Points, in no order, along strands that fork, close into loops and pass close to each other.
(in the rows, 128 means zero)
Points whose rows are less than 47.2 apart are linked; no others are. Some points are linked to none.
q433: [159 107  84 173  87 150 112 144 142 118 141 170 119]
q190: [100 108 126 136 170 125 182 100 150 121 143 116 124]
q170: [148 134 176 107 108 148  77 164  83 154 138  92 154]
q646: [132 159  92  73  97 131 106 112 192  98  79 125 123]
q278: [115 115 130 165 126 143 150 116 120 138 152 148 137]
q117: [156 161 104  84  82 129  70 126 180 117  85 105 127]
q25: [127 132 108 139 109 126 152 122 178 116 118 105 134]
q167: [137 140  88 118  95 130 124 122 184  98  96 134 121]
q87: [ 87 117 137 113 188 105 169  76 107 125 126 127 109]
q337: [133 150 127 126 100 130 124 125 174 134 111  78 140]
q525: [179 109 133 114  94 148  55 189 116 145 132  80 143]
q780: [125 147 154 134 128  87 103 150  41 140 118 186 104]
q264: [162 124 174 102 108 152  67 181  93 155 137  80 154]
q918: [111 103 131 180 156 148 154 106 102 141 158 192 125]
q430: [ 91 114 131  94 211 103 177  79 117 116 136 109 100]
q855: [117 105  98 114 202 105 202 122 179  94 164 105 107]
q265: [119 109 139 171 136 147 138 119  79 144 158 192 132]
q724: [180  86  80 167  87 156  80 178 115 125 151 174 119]
q381: [127 128  72  80 152 124 168 125 199  55 106 181 110]
q461: [113 157 146 127 145  61 116 108  65 145  88 146  97]
q301: [140 152 172 112 107 138  91 135 122 159 129  71 158]
q426: [171  98  72 163  83 152  88 155 131 115 139 182 117]
q545: [109 104 109 129 183 116 195 108 169 106 151 116 114]
q49: [118  98 122 190 149 157 156 116 117 139 163 193 126]
q766: [172 103 157 107 106 157  62 194  98 152 138  81 148]
q245: [123 142 109 109 130 113 164 123 199 104 104  86 128]
q614: [134 130 111 149  95 139 132 129 157 127 128 116 137]
q887: [132 122 132 152 102 149 123 138 112 140 148 126 146]
q630: [134 140 188  95 121 123  76 179  43 141 125 136 133]
q37: [124 150  97  90 126 112 154 124 206  90  88 110 122]
q859: [136 126 121 151  97 144 125 134 135 135 135 115 141]
q571: [116 135 154 139 133 108 115 135  47 142 131 190 119]
q878: [123 155  94  68 117 125 137 113 202  86  76 127 123]
q90: [105 122 121  99 179 105 191 112 178 112 137  71 123]
q583: [165 140 141 119  88 141  75 153 144 146 121  73 147]
q671: [116 146 169 119 123 118 102 139  56 147 129 145 138]
q476: [132 135 179 103 117 135  79 170  53 147 134 127 143]
q772: [122 116 143 160 125 148 126 133  68 145 162 187 134]
q974: [173  85  95 168  89 162  89 181 105 130 160 163 127]
q602: [125 139 170 119 117 134  96 147  63 151 139 130 145]
q456: [ 89 143 158 112 152 115 152  88 120 146 119  90 138]
q42: [ 95 154 152 109 165  74 131  83  85 139  87 122 105]
q680: [127 128 156 134 109 145 104 148  76 149 149 128 151]
q328: [105 156 172 112 129 121 122 106 109 157 121  88 150]
q403: [ 91 155 161 102 164  86 133  80  93 147  97 109 117]
q768: [ 88 142 155 104 166 103 149  79 106 143 111 103 126]
q238: [ 94 115 135 137 162 122 171  92 127 132 141 127 127]
q999: [130  98 111 196 132 158 152 124 132 133 160 189 126]
q840: [144 101  97 194 118 157 146 128 145 127 153 187 123]
q81: [105 153 144 121 157  65 128  95  72 141  84 141  95]
q867: [131 121  74 104 147 124 168 121 199  64 109 179 105]
q100: [139 113  90 169 111 141 150 125 165 109 131 159 118]
q508: [126 147 145 131 107 135 123 120 146 145 125  78 149]
q400: [179 124 124 116  85 139  59 171 135 138 122  82 142]
q210: [ 97 109 124  95 211 108 191  92 138 114 153  95 106]
q157: [129 122 144 149 111 150 119 139  88 147 151 137 145]
q151: [120 156 174 114 116 134 105 123 113 160 126  80 158]
q231: [149 153 123 119  86 131  98 133 174 131 106  79 142]
q324: [133 107  90 172 126 141 163 120 178 104 134 169 114]
q12: [112 155 166 120 132  99 105 128  54 147 115 153 126]
q932: [136 106  79 162 139 138 165 125 189  89 128 183 106]
q240: [112 146 149 124 123 127 141 110 151 146 121  76 148]
q75: [143 162  99  77  85 131  83 115 187 111  79 113 127]
q765: [145 112  93 169  98 149 130 136 148 120 138 155 125]
q282: [123 123 152 148 129 134 115 139  52 144 150 192 128]
q321: [134 111  76 129 162 122 181 129 202  66 126 176 102]
q338: [161 100 107 167  91 159 102 163 109 135 159 155 132]
q156: [161 156 115 109  81 129  80 136 175 127  96  86 136]
q195: [150 148 148 121  93 141  85 144 138 149 125  69 155]
q489: [116 163 155 122 135  71 106 126  56 144  98 154 106]
q79: [142 103 174 103 119 153  78 199  42 140 144 143 133]
q611: [137 107  75 150 158 129 177 126 199  76 129 188 103]
q752: [108 107 111  96 210 106 201 108 158 104 165  89 105]
q412: [105 131 128 108 161 110 179 108 177 122 127  71 131]
q565: [146 103 116 175 103 161 120 148 104 139 161 162 135]
q225: [113 140 127 117 136 118 166 113 187 123 116  73 135]
q827: [ 98 149 162 116 137 122 137  99 123 151 122  86 146]
q388: [ 88 121 140 126 173 114 167  83 113 131 131 126 122]

A fork is a point with three links, a tip a point with one. Leave the first point through the second and follow the links. Name the first fork or tip that comes.
q245 / q225 -> q90
q75 / q117 -> q827
q772 / q282 -> q780
q195 / q583 -> q170
q887 / q859 -> q25
q489 / q12 -> q602
q100 / q324 -> q381
q265 / q918 -> q840
q765 / q433 -> q565

Name the points in between on the shortest way along the links from the first point to the second, in order.
q630 / q859 -> q476, q602, q680, q157, q887
q388 / q752 -> q87, q430, q210
q583 / q151 -> q195, q301
q338 / q324 -> q974, q724, q426, q433, q765, q100
q75 / q827 -> q117, q156, q231, q337, q508, q240
q646 / q90 -> q878, q37, q245, q225, q412
